Points on a hilly landscape, in no order, each with its height.
From any point a ball rolls to the lowest of the 2 points nearest to it. It stops when none of these is lower. Distance is the straight distance between rows; heights are no part of it.
Q274: [ -4  -3   6  -9  -7  12 -11  19 -17  -5  19  -4  18  20  17   3   4   2
   4  -2  10  31  -5 -15  21   5  12  -4]  h=682
Q922: [ 10  -7   0  -7  -7   4 -10  12  11 -27  10  13   1 -11   2   4 -19   3
  20  -6  10 -12   1   4  14   4  -2  -1]  h=596
Q327: [-11   4  -4 -26 -16   2   8  25   8  -4  -5   0  18   8  10  -6  -8  15
  21   0  16  10   5 -12  25  -5  17 -16]  h=562
Q494: [ -3 -23   5  -9  -5   3   2   6   3  -2 -21   1  -8  -2   5  12 -24 -16
   5  -6   2 -29   3  -4   5  -2   7  17]  h=650
Q232: [ -8 -21  -6  30   7   5 -10 -11  13  16  -2 -10 -11  15   4   7 -13 -26
   0 -11  -4 -15  -8   2  -3   2   5  -2]  h=668
Q882: [ -7  18  -9  -2   3   9   2   5 -11   0  11   6   6   1   8   1  -7  -1
   2  -7  -2   1   6   1   4  15   5  -4]  h=340
Q112: [ 11  -5   2  -2   6  17  12 -11  11  22   1  -7   9  -3  -6   2  -8 -17
   3  16 -11 -19 -11  -2  -1   0 -11  -4]  h=730
Q79: [-19 -23   2  16   0   1 -12  -2   1 -10  -3  18  18 -19  -2  12  -9   1
  15  -5   9   5   2   8  -1  -8 -13  13]  h=372
Q329: [ 16  15  -7  -5   6 -19   7  -1 -27   4   3 -10 -27   2 -11  -4  13  -4
  -7  25   4 -13  26  -2  -5  -5  11  -4]  h=807
Q785: [ -1  -7   7  11  -4  -6 -10  -1   1  -4  -3   2 -20   8   1 -14   5  -3
 -17   4 -17 -12 -23  18 -23   5  -2  -1]  h=383
Q726: [  4  -9  23 -13 -17  -7   2   8   5 -11 -18  14   3  -9  17  -9  -4  14
 -11  -2   8  -5 -20   0   4   1   5   1]  h=539
Q574: [  9  -7  -5 -22   1  -9  -6   7   0 -11 -19   3 -16   9 -12  -9  12  -9
   3  15   1   0  -4  10   4  11  14  17]  h=567
Q513: [ 10  13 -22  12   2  -4  11 -14   6  -9  -8 -14  -4  -4 -15  -4  12   5
   7  14   2   5  -2  -8 -15  -8   9  -4]  h=664
Q166: [-15  -9   0  22  -7   9 -11  11   0  13  14  -4  12   7   0  13   5  -6
  14 -20   7   5 -13  -1   3  -4  -7 -15]  h=686
Q725: [  8  18 -23   8  11 -12  15  -6  -6   2   0  -7  -5  -6 -21   3   6 -11
  -2  10  -9   4  -1  -9 -24   8  -7  -2]  h=683
Q37: [ -2   5  -5 -13  -6   1   4   1 -12  -7 -11 -10   7  10  -7   8 -17  -6
 -21   4  -9  27 -17 -16  20   6   3   2]  h=433
Q767: [  0  13  -7  11  19 -12  11  15  18  -5   3  -3 -12  -9   3  -4  20   8
  -6 -10   6 -10  10 -10 -13  -7  -2  -4]  h=376
Q511: [ 19   9  -2 -13   3 -18 -15  -2  -5 -14 -37  -9 -13  -3 -14  -5  21   7
 -11   4   3   5   3   8  -2 -13   0   6]  h=488
Q516: [-10  -6  14 -16 -11  -8 -17  15  12 -11 -10   4  20   2   8  10 -28 -16
   7 -17   8   9  -2  -7  26  -7  -7   5]  h=558
Q250: [ -2  25   0  -4  -5   0  16   9   2  19  12 -17  -3  19  11  -7   5  -3
  17  -6  -1  -7   9 -11 -12  -3  18  -1]  h=771
Q634: [  2 -13  -2   6   4  18  -5  -7 -13  -5   9  12   2 -11  11  -3   7 -13
  -9  -5   6 -14  -4 -17  -3  14  11   1]  h=217
Q970: [  9   3 -11 -11   6   2  10 -16  -8  -9 -21   6   6 -16 -10   5   1  11
  -3   1   4  20 -11  -8  -1  13   4   6]  h=673
Q216: [ -3 -11  -7   3  -5 -11  15   9  -8  14 -15   6  -2  -1 -14   7  -4 -10
   0  15  -2  13  -9   5  -5  16   1   6]  h=610
Q895: [-12   1  -1  -1   8  12   3  16   2   5   3 -12  20   1  10  21   1  -9
  19   0  30  14  10   2   9   4  15  -6]  h=717
Q110: [ 11   4 -12  23  -7  -1  -1  -7   1 -14 -14  -9  -3  -4 -15   0   5  11
 -11  -4  -1   5   0  -3  11  -9   9  -9]  h=638
Q41: [ 14  -8  -4   5   5  -9  -1 -18  14  -3  12   5  -6 -21  -4   7 -14 -13
  -2   7  13 -15  14  -1 -10  -4 -11  -5]  h=661
Q699: [-6 -9 -9 17  2  4 24 13  0 13  9  1  2 -3  5  6  1 14 19  9 11 -1 -8 -4
  0  4  2 -9]  h=639
Q577: [ -4 -11   7  13  -5   7 -19  -5  -5 -10   3 -10  19   5  -6  23  -3 -19
   7  -2  17  -2  -1  11  -2   5  -8  17]  h=722
Q670: [  7   2 -12   2  10   5   2  -9  13  10   4  -9  -8   3  -6   0  11  -6
   8  -5   5  -9  28  -7   7  -5  12  -3]  h=281
Q890: [  0   0   8 -31   6  10   3   5  -5  -2  -3 -11   6  18 -14  -3  14   3
  -1  16 -12  13   0   0  19   0   0  20]  h=770
Q833: [ 19   1   8  -2   1 -15  10 -10 -21   8 -21 -11  -6  11 -12  -4  29  12
   6  13   0  15  -9  -7  -8   7   8  12]  h=565
Q355: [  9  18 -13  -2 -10 -14  16  15   1  14   2  -5 -17  17 -11  -7   1  -4
  11  -1  -4  -2   6  -5  -2  10  17  -1]  h=760
Q791: [-21  -4 -15  27   9   8  -1  -1  -1  11  26   2   6   0   5   5  -3   1
   5   0  10  -1  -2   3  -2  -2  -6 -19]  h=667
Q496: [ 14  16  -1   6   7 -17   5   9  -3   2 -11 -10 -27   1  13  -5  16   5
 -17  -2   2 -22   7  -9 -12 -13  -4 -10]  h=421
Q429: [ 12  12  -7 -20  -6  11  11  -9  15   5  -7   3   3   8   5 -10   0   5
   7 -13 -13  -2 -20 -20   3   7   0   3]  h=211
Q976: [  3 -14  -2  10 -18   0  -5  -1   9   8 -18   8   8  -9  19   6  -9   0
  10   3  18  -6   6   6  12 -18  -5  -3]  h=440
Q468: [ 11  26   5 -10   2  -8  12  -5  -4  -2  -3 -13   2  13 -18  -9  15  12
  14  -2 -10   8  11   3  12   6  17  12]  h=626
Q810: [ 12  -7  -7   0  -6  11  -2   3  -7  18   2  -4  -9  11  -3   9  -6  -7
  -4 -13 -16  14   7 -17   9   0  -6  -3]  h=184
Q723: [  6   4  17  -5 -11  13  -7  19 -11   7  20   5  21   0  19  -5  14   3
   5 -14   5  20   3 -21   4  -1   8 -14]  h=705
Q958: [ -4   0 -19  -2 -15  14 -12   3  -6 -21   4  -3   4   6   1  10  -2   9
  13 -23  16  -2   6 -13  -1   1   2  -2]  h=794
Q29: [  9   9  -2   3 -15  -4   6   6   8   9  -6 -23  13  20 -20   2   8 -20
   0   1 -10  10 -11 -12  -7  -2   3   2]  h=209
Q531: [-16 -22  10   2 -10  15  -9   0   7   2  -5  17  23  -5   8   1  -1   8
  13 -13  -2   5 -13   1   7  -7 -14   6]  h=321
Q212: [  5 -16  11  -6  -7  -8   9  19   7 -12  -7   3 -11  -7   5  18 -34   2
   6  -5  10 -10   0   4   8   4   1   6]  h=627
Q475: [ -6   9  -2   1 -10   4  -6   5  16   4   3  -6   5  -3   1  -4 -19 -14
   1  12   4 -12   5  23  11 -19   5 -17]  h=666
Q200: [  1  10   6 -11   4  11   5   8   0   5   4 -14  22   9   4  13  -5  -6
   6  18  11  22   0   9  14   0   1   7]  h=731
Q951: [-10  11  -5  -4  11  14   4 -10  -4   3  18   5   8  -9  13  -9   6 -14
 -10  10   2  -8  -1  -3 -19   9  10  -6]  h=284
Q968: [  0   6 -14  10 -10  -5  -9   9  12   2  27 -10  -6  13   0  -1   5 -12
  16   0  14 -26   4  -3 -10 -13  -8 -17]  h=475
Q198: [ -4  11  -3   2  -2  -1  33   5  -8  16   7   2  12  -7   9  -3  10  15
  22   3   8   7  -6 -20 -15   8  11  -2]  h=616
Q710: [  3  -7  -9  -7  11 -12   1 -14 -14  11  -4   8 -19  -7 -10 -10   6  -8
  -5  36   2  -2   7  18 -11  10  12  -3]  h=624
Q171: [  7  26 -15 -19  -1   6   6 -12 -11 -11  -6  -5  -5   1  -1 -11   5  10
  -2  -1 -12  -4 -12 -11 -16   5   7   0]  h=101
Q559: [  4 -17   6   0  -1  13   2   8  -5   9  19   1 -11  -1   8  15 -16   7
   3  -6   0  13   4  -4  -6   0  -8  -6]  h=254
Q610: [-17   4 -10  12  -2  -5  -8  -2   5  -6  18   5   2 -11  14  -2 -23 -21
 -16   2   6 -25  -4   0 -18  -9 -10 -16]  h=694
Q316: [  7   1  -5  -7  -4  -7  -4  -7 -10  -3 -32   0  -7  16   3   6 -14  -6
 -12  -9 -15  -1 -12  -4  22  18 -10  17]  h=286
Q423: [ -3   8  18   5  -5  -6  -9  -1  -3  -6  -4   0   6  -5  -9   1   9  -3
 -18 -10  -5   1   2  12 -14   4 -10   9]  h=713
Q183: [ -5 -10 -11 -21 -11  13 -19  -2   5 -18   1  -2   1  15   0   6 -14  -1
   6 -26  -1  10  -5 -13   8   3  -2   9]  h=812
Q131: [ 18  15   0   1  -1  -8  -8 -13  -7 -11  -4 -11   4   3 -19   4  16  -7
  -9  -3  -8   6   3  -5 -23   7 -14   6]  h=699
Q748: [  7  17  -2   8  26   1   5  -2   1  12  25  -3 -15   6  12  -8   7  -6
 -12   6 -13 -18  17  -3  10   0  -2  -7]  h=708
Q132: [ 23  16  -1   9  -4 -19  -6  -6 -13  -6 -27 -13 -16  -4  -1   7  12   6
 -15   9  11 -14   7   5  -9 -11  -8  -3]  h=456
Q505: [  5  -4  10 -11  -6  16  -3  -9  14  12  18   0   6  -2 -13   6 -11   1
  18 -16   8   5   4   4  13   3  16 -18]  h=532
Q536: [  1 -19  23 -17  -8  -6 -15 -10  11 -18 -11  12   7  -1   7  -3 -13   3
  -2  -5  -8   8 -23  -4   8  -2 -14  25]  h=407
Q794: [-11  -1   0   6   3   6   5   9 -16  14   4   1  -1   3   0  -4  16  -3
 -14   8 -19 -17  -2   1 -11  -3 -17  -1]  h=267
Q74: [-11 -20  -5  -1  21 -11   1  -5   5  -4  -5  22 -24 -19 -11   0 -18  -2
  -3   3 -18  -1   0   9 -14   5  -1  10]  h=727
Q406: [  5   6   7  11 -10  13 -21   1 -12  -3  26   2  19  -4   9  -1  16 -11
  -3  -9  10   7   3 -14  -6  -3   2 -12]  h=719
Q573: [ 11   2 -14  12  18   0   8 -16 -15  11 -14   3 -13 -10  12   0   8  13
  -5  17  -5  -2  -8   2  -1   1  -8  -2]  h=654
Q412: [ -4 -22   1  16  -7 -11   1   2   2   1  -8  -5 -10   5 -25   7  -9 -11
   2  12  -8  -8  -1  17 -14   2  -8   6]  h=631
Q539: [ -3  -3  10  -3   7   4  -4  -4   2 -14  -4  14  10 -14  21   4 -11  16
   3   7   3  16 -10  20   8   7  -7   7]  h=472
Q798: [ 13 -18   2 -12  10 -22  -6   2 -13   0 -22   9 -30  -6 -12  -1  -2  -8
  -5  18  -2   5  -4  13  -9  13   5  10]  h=598
Q123: [  8  -5   5  17  -6 -16   5   1  10  10 -26  11 -11 -10  17  -1   7  14
  -3   2   9 -15  -5   9   2  -6  -5  -4]  h=469
Q679: [ -9 -15  14 -12  -1   3  -2   3   8 -10  -7  11   4   3  22   2 -31  25
   6  -5  -5  17  -9   9  28   5  -9   5]  h=537
Q328: [ -1  -9  -7   6  11  10  -8  -6 -11 -11  10  14  -6 -14  19   9  -4   1
  -6 -20   7  -1  17 -16  -4   9  -8   4]  h=141
Q301: [-12 -19   2  -6  -3   8  -4   7   0  13  -2   8   0   2  -2  -3  -8  -3
   5  21  -9  10   1  23   8  -8   2   8]  h=671
Q401: [-17 -26  10  -4   5  10  -8  25  -5  -7   5  11   6  14  13   6 -10  17
  14 -14  -7   9  -1   0  31  14  -6   5]  h=602
Q107: [  6   8  -5  -2   3 -15   6  -5 -13  18 -20  -8  -6  12  -9   8  12  -3
  -1  17  -5  21  -4   9 -17   9  -9  12]  h=589
Q691: [ 11  -1   9   1   1 -13  14  -5  -9  10  -3   0 -20   3 -19  -2  15  20
  -1   2  -5  -6   5   3 -12   9   0   2]  h=534
Q872: [ -8 -13   4   0  -6  -9 -10  -1   6 -16 -14  12   8  -6  -2  13 -21   5
  15   5   7  12   3  21   9  -4  -7  21]  h=414
Q643: [  0  22   6  14   3 -16  16 -14 -13  18  11 -21 -10  16  10 -13  17   3
  10   6   4 -13  19  -7 -14  -9  14   4]  h=781
Q223: [-10  -8   5 -14 -11   9   3  -5  15   4  -5  13  17   8   5 -11   6  14
   6  -8  -7  12 -25  -6   7   8  -6   9]  h=290
Q805: [-13   5   0  -6   6   7  11  16   5  -3 -12   1  -6  -5  18  -8  -2  -2
 -14   1   3 -15  -8   2  -4   5  25  -5]  h=619
Q152: [ -9   8  -8  12  21  -8  -3  -1   4   3  41   2  -5   9  -5  -5   8 -14
  -4   3   6 -16  18  10   4   9  -5  -5]  h=723
Q306: [  3  10  10  -8 -12  10   7  -2 -11  16  -6  -6  27   4   9  -3  18  -7
  -3   6   0   8 -10 -14  -2  -3   2   8]  h=887
Q203: [ -8 -10  -5  -1  -8  -1  -8   6  19  -5  -7  -2  -7   3 -20  -8  -6  -9
   2  14  -8  -6   7  27   5 -13   6   2]  h=651
Q270: [  9  -5  -6   3  -1   1  -6   7   1   7 -16  -6  -7  13  -4  12 -14 -21
  -9 -17 -22  -5   1  -7  20   2 -13  11]  h=235
Q427: [ 3  8  0 -1 15 18  7  8 16 -2 -4 -7  3  2 27 -1 -1 20  3  8 -3  5 -7  7
 19 -9  4 -6]  h=786
Q371: [ 10  15  11 -16  -5  -1  -4   6  15  -4   0  12  10  -8   7 -13   1   3
  -9 -10  -1  29   2   0   9   1  11  -5]  h=535
Q713: [  4  25  15  -1 -12  -1  11   3 -12  -2   4  -6  18  10  -8  -3   7  11
   0 -20  -6  13   1 -13  14  10  11   1]  h=601
Q993: [  6  32  -2   0  33  -7   9  -5 -24  -6  -7 -12  -9  -9   2  -5  16  31
   2   9  -5  11   4   3   0  -7   8  -5]  h=692
Q470: [ -8  -5   0   3 -12   7  -9   9   3 -14  11   2 -10  11   2 -16   8   6
  -3   7  -5 -12 -16  14  -8   1  11   1]  h=442
Q662: [ -9 -26  16  24   5  11 -15   4   4   2  18  -9   5   3   1  17   7  -1
  12  -9  14  -5  -1   9  -1  -8 -10   4]  h=704
Q169: [ -9  -6 -10  13   2 -11   2 -17  -5  -2  35  -1  -1  -1 -29   5  -4  -7
 -12  -5   2 -16  14  -9 -16  -3 -20 -17]  h=439
Q360: [-15  -8  -9  10  -3   7  -2   1   5  -8  -2   2   7 -19  15   8 -24 -15
  -4   0  12 -11 -12  -6 -15  -8   5  -7]  h=718
Q876: [ -5  -2   6  19   0   4 -20   0  -3  -7  20  14   8  -7   0   5  -9   1
  12 -29   6  -4   6   7  23  13   0 -16]  h=568
Q870: [  5  -2  -4  -1  -3   7  -4 -12  24   2  12  15   2  -4  16 -10  -1   2
  15   4   4  -4 -11  13  -9   5   0  -2]  h=688
Q286: [-29  -6 -21   2   2   1   5   7   9   0  10   5  -8   2 -13  -4   4   6
   7  -2   0 -15   9  11 -20   0  -7   2]  h=761
Q793: [ -5   0 -21  11   9  -1  -3  -2   9  15  26   0  -9  11 -13  -4   2 -23
   6  -5 -10   0   3   1 -14  11  -7  -5]  h=736
Q784: [ 12  34   0 -16  24 -12  17  -8 -13  -1   3  -6 -19  -2 -13 -17  11  20
  15   7 -16  -1   6   5  -4   3  13   3]  h=653
Q683: [ -2  -6 -13   8  -5 -12   1  13  -1  12   6  11 -25  12  -8  -6  -4 -14
  -2  -6 -10 -12   8   5   0  15   3   1]  h=748
Q959: [  4 -10  -1  19  -2   3  -6  -6   5  -7   3   2  -5  -3 -13   4  -3  17
  -3  -6  -5  15   7  13   6  -8  -7  -2]  h=611
Q356: [-20   3 -27  15   0   1  -7  -5   4   5  11   5  -1  17  -3  -5  14  -9
  14  -9   6 -12   7   2  -9  13   4   4]  h=747
Q762: [  6  20  11 -10  -2   2  16  13 -14   7 -12 -14  13   1   7 -18  17   3
  -6  11 -10   7  -7 -22  13 -18  18  -3]  h=872
Q24: [ -5 -12   6  -1   1  16  -1  25 -14  -7  17  -5   9  13  10  13  -5  28
  10  -4   1  22   5  -2  23   5  -1  -9]  h=647
Q843: [ 14  12   4  -6  18  -6   0  -8  -2 -12  -5   2  -8 -24   0  -7  17  -3
 -19   0  11   2  13  -9 -11   3  18  -3]  h=580
Q5: [-22 -14   5 -14  -1   1  -8  22  10 -17  -9   0   9   1   5   9 -39 -14
   6  -7 -10   5 -16  -6  14 -15  -2  11]  h=592
Q466: [ -1  -3  -7  -8   6   4  -2  14   2   8   3  -7 -11   9 -11  -5  14 -17
  -1  14 -18 -12  11   6 -11  -9 -15   8]  h=212
Q886: [ 10   6  -7   5 -14   2  -6  -7  17   8 -10 -16   6  16 -22  -1   7 -17
  10 -20  -2  -4  10  -6   7  -3   9  -5]  h=247
Q962: [ 10   2  -3  -6  -7  -4  -3  -5 -13  -3  -5  25  -5 -23  -1 -14  10  12
  -6   0  -6   2   6  -4  -1  -2  -6  -9]  h=625
Q324: [-10   9  -8  -2  13   7   5   1  18  15  14   3   3  -4   6  -8   8 -12
   8 -11  10 -25  19 -10   3  -5   5 -13]  h=310
Q927: [  1  -6  13   7 -22   5  -7 -13   9  12  -9  -5   6   6 -11   5 -16   2
  -3  -9  -9 -12  -2  20   3 -14 -12  -7]  h=750
Q382: [ -5   6  -9  22  23  -1  15  -2 -10  13   6  -1  -9  -5  15  -2  16   9
 -12  11   0  -9   9  -8   9  -4  -2  -8]  h=685
Q957: [ 10  -5   0 -12 -11   3  12   6 -14  -1 -16  -5  -5  10  -2   4  -9   5
 -12   5  -9  -4 -19 -16  18   5   1   1]  h=363
Q750: [ -1 -19  16  13   7  11   4  -4   9  24  19   8   7 -10  -3  -2  -6 -13
  -1   4 -11  -3 -11   7  -4   1  -9  -9]  h=716
Q23: [  6   8 -16   1 -19   4  -7  -9   5  -4 -16  -3   9  -6  12   2  -2  -1
   3   7  15   0   2  -4  -5 -15  -2  -5]  h=416
Q602: [ -6   5   8  -4 -16  10 -21  -5  -1 -16  -2  -9  32  10   0  15  -6  -6
   6 -11  13   5  -6   8  16  -2 -11   9]  h=735
Q789: [ 15   2  -2  -3   6  -5   3 -26  26   3   3   4   0 -13  -9  -5   6  -6
  11  11   6 -18   1   9 -14   0 -13   2]  h=672
Q189: [-14  -2 -21  -5  -9  14   4  -2   3 -12   2   0  -3   8 -20  -3   5  20
  14 -13  -5  -2   2  -3  -7  -2   2   1]  h=776
Q39: [ 10   1   3  10  -1 -22  12  -3   2   5  -5   8 -22  -9  -4   5  -2  24
  -3  -2   6 -16   1  10 -17   5 -19  -3]  h=504
Q653: [-12  -4 -13  10   6 -15   3 -19 -20   0  24   6  -7  -7  -7  -2  -4  -3
 -27  13   4 -11   7  -4 -17  -1 -10 -17]  h=410
Q796: [  0  -4  22  -4  -5   1   3   7  13   0  -4   9  -4 -14  11 -15  12   0
 -16  -3   8 -16  -3   3 -11  -5  19 -10]  h=582
Q257: [ 16   8  12  17  16 -10  18 -21 -27  12 -14 -22  -3  -8 -15  -1  29  13
  -2   5  -7   2  -1 -19 -15  -4   8   2]  h=595
Q463: [  5   9  -4   8  18 -26  10 -20 -19  20  -4 -12 -28  14   3 -15  24   3
  -4  21   3 -17  11  -1 -16   1  10  -5]  h=795
Q487: [  6  -3   5  14   8   0  -2  -2   9 -14   9   3  -5 -18   2   9 -25   8
  -5   2  -1 -10   4  13   5 -14 -19  -7]  h=640
Q6: [  0   1   1   7 -18   8   9 -18   0  21  -1  -6   9   3 -12   5  -6  -3
   5   8   0 -26   6   7  -8  -7 -13  -8]  h=741
Q834: [ 17 -15   3   0   2  15  -5  -2 -12 -16   1  -1  -4  -8  11  19 -14   8
  -7  -8  -1  11  -5 -16   4   1 -14   6]  h=236
Q509: [-13 -12   6   0   6   0   5  22  10  -4 -13  -4  10  -1   8  10   4 -12
   3   6  19   8  -1   9   2   1  14  18]  h=696
Q134: [ -6  14 -11  -4  -8   5  -6 -16   3   2  -9  12  -3  -8  13  -6 -15   5
  -4  -4   2   4  12  13   4   0   9  -9]  h=382
Q133: [ -9  -4  18   7  -6   8 -16   7  -5   0  11   8  20  -1   7   0  16 -11
  -7 -17   2   0  -5   0 -14   6 -10  13]  h=726
Q237: [ -7  -3   6 -12   4  18   3   7  -3  -2 -17   1  12  -1  29  -3  -5  17
 -11   2  -3  13  -1  -6  27  -4   9  -6]  h=817
Q483: [ -5   5  -8   7 -11 -18   2  -6  -4  10  34 -10  -7  14  -8  -2   2  -9
  -6   3  14 -28  19 -11 -14 -10  -9 -18]  h=459
Q332: [  6   0   8  -2 -11   2  -3  -2   7  -1   4 -12  15  10 -14   6  -7   0
 -10  -4  -1  39 -13 -10  22  -1  -1  -1]  h=478
Q38: [  0  12   8  -8  12  16  -2  -2   1  -1   2 -16  13  22  -6   2  11  -7
  -9  -4 -18  14  -7  -1  11  12   5  19]  h=793
Q946: [ -6  -7   5 -10   3   5 -16  -8   5 -11   2  -6   5  19  -1  11 -11 -10
  -3 -13 -10  18 -11   5   1  14 -10  27]  h=814
Q847: [-12  -3  -3  24   2   2 -22 -16  11  -6  17   8   5  -7  -6   7 -11   5
   5 -30   0   2   8  13   3  -5 -14  -9]  h=587
Q151: [ -8 -13  14 -25 -21 -18  -3   5  14 -17 -20   6   3   0  14  -8 -23   4
  -8   5  10  11 -26 -12  13  -3  -1   9]  h=479
Q246: [ 11   9   1  -8  -9   3  -2  11   6  11 -12 -19  -1  24 -12  -2  13 -12
  -6   0 -23  -5   3  -4   1 -13 -16   6]  h=162
Q259: [ -3 -20  19 -16  -3  -9  -3  -4  15 -24 -15   2   1   0 -14  -1   4   6
 -11  -8  -1  16 -22  -2  -4   7   0  22]  h=332
Q598: [ 15  -6   2  -6  -8   2  10  -2  -8 -14  -4  14  11 -21 -12  -6   7  17
  -2   0   5  10  -4 -16  12   5   9  -4]  h=646
Q451: [ -8 -21   6  -5  -5  13   0   2  -3  11  -1  10   4 -10  10 -10  16   1
   0  23   3   6   0   7  -7 -12   8   3]  h=674
Q776: [ -3  -8   0  -6   0   9   4 -10  -9   7   8   0   1  -3  -9  -1  19   9
   9  22   1   9  12   9 -19  -4  -5   9]  h=655
Q438: [-13 -23   3  13  10  -5  -6   4   8  -3 -12  18  -7  -7  -5  -1 -13  -7
   3  -4 -25  -1 -10   6   1  -3  -6  20]  h=720
Q729: [ -6 -10  -8  -4   2  -8  -1  -7  10  -4  12  30 -14 -13   0 -15  -3  -2
   5   3  -2 -10  -2  12 -13  16   5   2]  h=706
Q51: [ -4  -4  -7  12  13 -25  -4 -18 -17  10   2   6 -17  -4  -5  -6  11   4
 -17  24  -2  -4   9  11 -19  -8 -25  -7]  h=370
Q941: [ -2  14  -3 -17   0   3  28  17   3   3  -2  -9  14   1  11  -3  -1  20
  27   7  12  15   2 -14   5  -2  18  -2]  h=593
Q335: [ 21   6   0   6  29  -1   4 -28  -7  11 -17 -17 -10  -6  -4   0  20  -1
 -12  16  -6  -2   3  -9 -16  -2  -7  -3]  h=623
Q130: [ -5   0  13  13   5   0   7  -3   9   9   3   3   4  -5   0   4 -16 -20
 -10 -17   1 -20  -7   6  -4  23   8   1]  h=684
Q666: [-15  10   0   2  -8  -4 -17  17   4   0  18   3   2  -3  10   2 -20 -21
   0  -8   6 -10   9  11  -6 -11  -8 -15]  h=679
Q606: [ -3  11  11 -17  -4   6  19  11 -10  -1 -14 -11  14  -3   4  -4  -3  19
 -13  20  -5  14 -12  -5  23 -15   8 -11]  h=848
Q95: [  0  33   8   4  -4   0   8  -7 -11  -4  10 -13   5   0   5  -6   7  12
  -4 -15   0  10  19 -11 -12  -7  17  -8]  h=577
Q47: [ 17  -3  -2 -24 -12  -5 -17  -3  -7 -21 -16   4 -19   5   5  -5   2   8
  -9   3   1   8   6   4   4  -4   3  11]  h=528
Q639: [-11  27  -3  10  11 -11  16   6   4   4  16   2   7  -1  -1  -8  23   4
   9 -12   6 -20  19  -9  -3   6   3   0]  h=338
Q144: [-12  -8   9  18   9   3  -3  -3  11  12  -1  14  11  -9   4  -1 -18 -18
   4  -4 -14 -13 -12  17  11   6  -5   9]  h=700
Q542: [ -1  -3   0   7  11 -13 -10  -7 -15   7  -3  -1 -25   4   3 -11  14  -4
 -26  13 -13 -21  -8   8 -25  -6 -19  -7]  h=328
Q583: [-18 -16  -7  13  -2   6 -16  -5  -3   4   9   4  11 -13  -3  18 -30 -27
  15 -16   5  -1 -10  -6  -4  -5  -6 -11]  h=739
Q812: [ -5 -16  -2   3   2   0  -4 -14 -18   1   8  18  -3 -18 -14   1  -1  -1
  -6  17   5   7  18  14  -6   8  -1   3]  h=641
Q917: [ 18  -2   5 -17 -10  -3 -15  15  11 -25   6   9 -10   3   1  -5  -2  -5
   2 -11   0  -5  -1   0   8   8   1  11]  h=566
Q240: [ -2   2   0 -22 -20  -3  -6  18  16 -15  -8   1  14   5  13   0 -10  -2
   4  -4  15  11 -10 -11  17  -6   0  -3]  h=530
Q694: [  5  -1  19 -12  -3  12   1   3  22   3   6 -11  11   2 -12   2  -4  -1
  -5  -7   1  28   1   4   8  -9  16 -10]  h=508
Q399: [ 10   7   1   0   6  -6   7  -6 -13  -3  16  15  -7 -24   1 -14  16  11
 -13   2   6  -1  23 -17  -3  -3  13 -17]  h=603
Q3: [ -8  -2   0  -7   7  -9   4  19  10  -9 -19   0 -11 -10   5   1 -10  -6
 -12   8   1   2 -11  11 -11  -3   9   9]  h=663
Q624: [ 11   9  -3 -28   7   9   5   9  -5  -7   0 -15   2   9   4   9   6   3
   7  27   3  14   6   2   2  -6  -3  16]  h=749
Q642: [ 14  30   5  -5   5  -1   0  -5   3  -7  -5   2  13 -15   7  -6  16   6
  -6  -8   3  15  14  -6   0  -2  10   0]  h=557
Q374: [  4   6   6  -3  -9   2  -5   4   5  10  21  15   6  -9   7  -3 -14   7
  19 -17   8  -3  12   6  16   3   1 -28]  h=549
Q389: [  4  20  -2  -3  20   9   9   0  -7 -10 -13 -11  -3   7  16   2   9  34
  -3   4 -10  14 -15   5  10  -3  -4   4]  h=745
Q188: [ -6 -22  -1  26  -9  -2 -10   2  -2  -2  -5 -12  -6  20 -16  15 -20 -21
  -1  -8 -11  -4 -13   7  -8   8  -5   7]  h=649

Where does a ball stop that starts at each point below?
Q511: Q246
Q577: Q240
Q691: Q328
Q598: Q810
Q427: Q810
Q847: Q810
Q274: Q171
